Each row is a point on a tangle of strands that fork, close into loops and nearly touch. The rows are in no order.
In the rows, 128 means zero.
Points whose rows are less than 78.5 apart are linked; no others are.
Z320: [155 138 135  82 153 187 172 133  76 157 116  85 132 124 134 196 128 120
 118  93]
Z848: [161 116 177 142  96  86 135 172 119 142 149 153  98  99 121 100 160 120
 110 130]
Z78: [170 129 148 128 111 164 131 136  63 150 116 107 123 117  92 139 145 119
  94 114]
Z553: [167 100 126 164 122 159 137 139  96 154 123 131 122 106 108 142 132  83
 105  77]
Z140: [127 154 132 101 143 176 153 132  89 138 110  83 147 125 116 153 118 154
 122 123]
Z59: [163 138 172 142 139  81  59 165 109 136  93 149 102  97 202  86 180 104
  85 151]
Z316: [ 91 117 112  94 111 180 162 129  78 147 154  87 111 147  86 152 126 167
 135 113]
Z183: [143 131 104 130 187 137 126 110 173 118 125 116 156 154 191 148 101 139
 125 128]
Z34: [107 167  99 144 142 123 132 102 198 104 123 180 168 144 185 170  86 107
 157 124]
Z64: [137 120 155 108 134 101  88 147 145 109 112 143 114  96 147  93 130 123
 126 174]
Z749: [160 118  85 164 203 155 120 128 169 130 127 114 150 155 184 159 115 121
 106  99]
Z468: [ 93 141 111 198 103 182 104 118  85 110  74 112 162 127  99 115 109 152
 112 134]
Z44: [109 105 108  82 129  87 137 151 154 138 202 109  82 148 103  92 135 183
 129 157]
Z315: [125 132 114 183 116 163  99 125  89 104  86 119 163 108  96 112 112 118
 111 121]
Z576: [ 95 162 125 109 108 101 104  88 142  85 106 117 153 164 159  84  94 190
 137 189]
Z946: [165 171 146  95 179 148 149 121 116 129  86  99 171 126 181 162 125 145
 115 138]
Z121: [ 91 115 125  98 108 206 159 102  83 127 103  85 108 130 109 187 109 122
 119  70]
Z445: [118 121 102  85 154 109 133 145 134 148 196  88 101 177 106 104 128 192
 108 144]
Z655: [163  98 137 136 137 145 144 122 113 125 103 159 135  72 150 170 139  50
 140  94]
Z417: [131 143 155  62 139 119 136 128 141 118 134 141 134 112 154 145 120 134
 145 169]
Z601: [ 99 158 130 149  99 105 117 110 140  79  85 186 178  93 114 133 102  87
 173 136]
Z297: [144 115 184 174  80  69 122 166 129 128 107 164  96  63 130  90 157  94
 146 142]
Z118: [157 127 165 126 153  79  54 159 136 126 103 138  93 110 205  94 152  89
 123 164]
Z675: [ 90 100 128 134  67 129 137 117  91 110 128 120 119  87  54 100 126 132
 149 136]
Z120: [148 120 107 188 138 106  67 132 124 123 120 130 136 147  88  70 132 122
  81 122]
Z540: [129 126 167 113 147  70  59 149 166 133 130 139  76 106 208  98 148  73
 160 168]
Z67: [144 126 136 125 100 110 133 143 110 175 176 111 110 162  61  89 151 167
  78 128]
Z127: [ 95  98 117 152  99 182 144  95 102 107  93 114 116  93  94 166 122  71
 144  62]
Z303: [137 106 100 129 155  78  89 144 162 130 159 126 103 153 117  82 129 142
 112 131]
Z19: [172  89 149 121 130 162 162 120 103 135 115 129 116  86 154 189 152  54
 129  73]
Z479: [106 122 119 151 116 115 116 121 138  96 100 155 153  91  99 117 116  93
 160 137]
Z559: [129 114 129  84 116 193 174 113  78 145 126  83 102 129 113 190 131 114
 111  76]
Z720: [ 93 159 130  67 125  89 138 136 190 116 157 200 119 119 143 163 104  92
 195 137]
Z50: [132 122 174 148 111  54  84 165 153 117 120 151  80  86 156  74 148  94
 144 170]
Z431: [117 167 118 156 115 155 132  96 140  95  94 161 188 126 152 155  94 117
 143 134]
Z481: [131 160 116 104 153 129 128 104 180 107 117 138 162 153 195 149  94 134
 139 149]
Z961: [ 73 113  65 201 166 148 141 106 178 103 157 133 122 173 143 135 132 144
 177 124]
Z353: [103 118 118 131  83 149 135 134  78 126 139 110 118 112  51 100 127 158
 121 136]
Z545: [139 117 169 153 139  60  87 168 173 136 119 148  76  95 180  98 148  68
 154 159]
Z817: [159 141 143 150 138 129  95 120 106 174 117 105 143 172  69  82 154 141
  40 121]
Z171: [171 141 145 122 132 116 114 136 106 176 144 104 130 161  85  97 154 155
  62 125]
Z175: [114 172 124  65 128 143 162 113 148 118 149 168 163 140 155 198  99 130
 173 116]
Z529: [ 89 140 121 158  99 204 129 115  67 115  68  96 152 125  94 130 111 159
 121 115]
Z259: [174 107 145  87 135  54  84 142 162 174 163 127  79 196 141  55 145 152
  98 130]
Z546: [ 91 184 110 134 101 151 142  85 134 104 114 122 168 154 139 134 105 179
 133 164]
Z676: [101 189 115 129  98 119 119  75 146  88  93 125 175 155 164 110  98 176
 131 181]
Z158: [153 113 110 151 136 139 123 148 116 143 142 130 129 122 103 132 127 113
 102 111]
Z310: [142 100 176  78  97 122 179 133 117 136 152 151 103  79 157 161 156  94
 153 124]
Z4: [143 117  90 156 180 157 118 136 143 129 141 109 145 152 142 146 114 132
 109 105]
Z186: [168 137 131 172 140 119  72 123  98 141 103 121 152 155  81  78 143 127
  50 118]
Z279: [143 121 117 104 134  99 130 145 133 165 187 101 105 170  94 101 144 172
  85 133]
Z886: [125 116 125 125  89 115 124 150 102 141 166 114 115 124  66  93 137 161
 106 141]
Z343: [ 78 134  93 121 122 146 165 102 156 114 151 161 153 134 126 172 103 107
 182 106]
Z513: [108 173 105  86 158 157 180 100 158 139 146 105 160 164 170 183 106 176
 147 135]
Z671: [152 114 174  94 118 131 151 137 107 132 123 151 123  83 156 150 157 100
 133 142]
Z66: [130  97 115 161  95 175 129 125  87 132 105 113 107 100  91 144 132  79
 115  65]
Z466: [183 123 141 133 153  83  50 142 131 120 101 136 107 136 162  71 141 114
  99 134]
Z277: [ 93 113 133 110  80  88 143 138 135 114 147 139 108  90  72  93 124 141
 165 171]
Z519: [131 117  95 139 159 135 120 139 132 135 161 115 124 146 111 125 125 145
 107 117]
Z528: [ 69 105  74 189 160 162 150 117 164 118 147 135 131 150 129 153 121 114
 170 101]
Z391: [ 94 121 133 101  78 125 143 122 112 105 142 132 139  97  79 107 123 141
 152 161]
Z39: [120  86 110 182 106 105 126 136 132 128 106 134 119  89  72 128 127  88
 158 104]
Z532: [158  98 112 182 140  98 124 158 159 151 139 154 110 115 106 115 135  83
 115  99]
Z830: [139 112 129 113 152  88  79 146 168 109 123 133 105 127 160  93 118 117
 133 151]
Z800: [ 80 188 125 153  81 172 143  81 102 107  86 107 174 141 123 129 107 170
 130 163]
Z239: [102 160 112  76 121 118 152 125 168 107 155 190 146 132 148 190  95 101
 189 113]
Z698: [ 89 121  83 173 148 161 118 140 113 137 166 114 112 178  78 109 148 170
 118 114]
Z958: [ 69 137 116 111 103 198 157 111  77 133 122  90 132 145  90 141 113 181
 140 124]
Z102: [ 62 142  89 144 103 178 165  83 136 110 135 152 136 154 125 185 116 109
 185  78]
Z248: [162 112 179 148  79 122 134 136  68 124 101 147 127  63 131 119 168  92
 120 130]
Z304: [112 121 132  89  88 155 159 128  64 143 148  88 113 121  66 132 129 169
 119 133]
Z218: [ 90 143  82 178 138 156 140  90 175 109 126 142 161 161 163 151 104 128
 147 136]
Z636: [179 143 196 128 132  94 116 170  91 179 123 154 116 120 188 107 195 124
  60 131]
Z383: [169 122 172 134  91 153 131 128  43 123  92 122 130  78 106 136 155 110
 103 116]
Z294: [154 114 140  80 133  71 108 155 164 153 176 120  69 154 142  77 136 162
 113 143]
Z574: [157 104 117 159 141  91 100 152 161 128 139 142 111 120 115  98 130 108
 110 129]
Z454: [137 146 146 105 129 174 146 104  88 119  93 129 171 106 140 174 115 110
 137 116]
Z184: [128 142 131  99 150 141 139 121 151 119 126 143 159 125 156 162 109 126
 140 142]
Z925: [159 129 146  92 136 148 151 144  80 151 132  98 131 115 110 148 135 145
 105 128]
Z496: [141 119 106 126 153  88  75 112 129 154 146 102 123 207  90  56 137 172
  70 124]
Z69: [156  87 191 103  97 120 194 136 120 136 150 147  93  76 180 170 170  76
 153  75]
Z264: [139 152 124 132 144 152 119 132  94 128 111  92 152 136 116 125 120 170
  96 129]
Z84: [ 92 148 111  75 144 111 134 109 150 113 150  86 136 179 151 113 110 214
 137 162]
Z11: [152  98 174 159  67  97 140 146  97 122 103 156 114  59 106  99 154  93
 144 126]
Z90: [112 157 117  58 152 152 183 117 151 143 163 135 157 155 156 200 105 144
 161 121]
Z141: [153 137 134 105 172 142 126 133 130 126 116 113 150 125 157 148 118 145
 113 145]
Z501: [135 139 141  40 150 126 170 136 131 150 165 107 125 130 136 152 125 163
 135 156]
Z773: [ 84 160 104  88 144 143 162 108 143 127 162 100 149 173 145 150 112 192
 143 156]
Z686: [180 122 198 135 106  99 132 173  97 164 139 155 111 109 150 104 179 125
  89 129]
Z484: [120  75 102 186 100 113 147 135 138 148 134 127  91 101  81 140 132  79
 153  70]
Z15: [168 129 135 176 137 156  96 138  85 109  88 135 165  95 113 123 125 100
 101 125]
Z673: [174  97 136 188 111 122 136 147 121 160 136 150 112 108  98 127 148  67
 109  81]
Z422: [183 153 179 127 146  83  71 150  95 156  98 138 113 122 180  90 185 121
  64 135]
Z362: [127 185 140 120 107 167 147  90 105 111  87 143 190 121 143 165 103 129
 140 136]
Z859: [164 167 145  89 179 176 164 128  93 146  91  90 160 125 158 183 133 130
 124 111]
Z872: [ 81 167 120 136  97 197 151 102  87 128  85  94 157 146 118 144 111 176
 126 131]
Z444: [171 120 118 161 159  90  53 133 131 119 105 133 130 155 136  71 122 125
  80 116]
Z904: [106 109 142 108  92  60 132 161 157 119 163 134  85 104  89  73 125 146
 150 178]
Z525: [117 122  94 142 157 117  95 121 125 150 167  96 119 213  87  80 148 191
  88 121]
Z94: [145 117 134 156 127 143 114 124 112 102  94 149 158  79 120 123 121  84
 140 129]
Z105: [103 138 118  87 136  99 109 107 141  98 128  87 139 167 155  77 104 202
 136 173]
Z160: [ 76 119 117 120  97 199 152  84  99 105 105 118 123 123 108 185 112 100
 139  65]
Z951: [111 101  77 158 149  89 108 140 157 134 181 121  98 168  93  86 141 150
 127 127]
Z563: [ 92 139  87 153 146 132 155 107 189 107 134 174 160 141 151 174  95  91
 179 105]
Z486: [162 128 134 110 170 102  66 139 142 112  98 128 120 144 187  99 121 139
 118 146]
Z41: [133 123 135  70 145  93 117 149 160 128 160 118  91 131 142 106 125 154
 128 164]
Z70: [ 85 143 109  98 142  92 133 131 198 102 149 173 134 128 138 142 100 107
 175 145]
Z483: [ 99 104  85 165 149 132 125 136 141 121 164 122 114 140  89 116 129 149
 133 120]
Z349: [131 148 113 158 142 177 124 123 111 120  94  98 164 142 134 141 106 149
 111 125]
Z786: [ 93 155  87 187 123 187 145  80 148 121  95 142 171 159 161 170 105 128
 136 128]
Z163: [167 133 144  68 169 118 135 150 131 144 142 104 120 127 150 146 139 158
 115 147]
Z159: [147 126 171 113 110  96 114 162 116 124 135 139 108  84 136 104 152 123
 129 164]
Z696: [117 156 104 181 135 196 145  98 128 125  85 108 169 142 162 158  99 133
 118 125]
Z842: [130  99 150 176 104  60 122 162 158 126 103 153 103  75 108 110 139  86
 157 144]
Z241: [158 121 154 101 131 159 140 125 103 124 109 137 147  89 137 161 137 101
 135 134]
Z642: [113 152 131 175 111 137 113 100 138  80  68 164 193  97 133 126  96  98
 145 144]
Z233: [125 113 131 113 103  67 134 165 159 139 187 124  76 135  89  72 135 162
 122 154]
Z541: [ 80 126  68 195 152 132 131  82 195  98 140 135 140 178 169 126 116 138
 163 140]
Z998: [147  68 122 186 114  92 166 138 157 151 116 141  94  87 107 164 138  57
 165  66]
Z243: [161 110 119  96 150  67  82 120 145 170 155 113 100 211 108  58 142 167
  82 126]
Z130: [110 146 157  19 124 115 154 138 151 129 169 127 119 131 129 144 122 170
 156 177]
Z6: [182  87 165 115 119 142 191 134 107 153 149 136  98  97 166 177 159  75
 128  69]
Z511: [163  81 126 169 125 120 154 133 135 132 113 152 114  79 125 158 137  53
 154  84]
Z622: [113 117 132 100 150  88 111 140 195 113 144 151 106 121 155 121 110 107
 162 156]
Z714: [119 144 159  41 143 103 115 138 167 128 152 130 108 130 161 136 121 142
 152 173]
Z55: [ 56 113  88 176 126 179 159  94 144 111 127 150 121 150 106 162 124 103
 192  87]
Z909: [ 97 136 102 149 139 151 108 133 111 158 167  99 108 199  61  96 156 186
  86 117]

How many points has the smallest loop of links through each point below? Write - if it is on no loop.
Z859 | 17
Z830 | 29
Z141 | 7
Z445 | 11
Z303 | 9
Z15 | -

A piece is all that can be reached along the links. How many separate loops has the piece of each point below (a circle has one, a figure eight two, a Y none), and how many tips (points with one link)?
Z749 | loops 4, tips 0
Z353 | loops 2, tips 2
Z11 | loops 0, tips 2
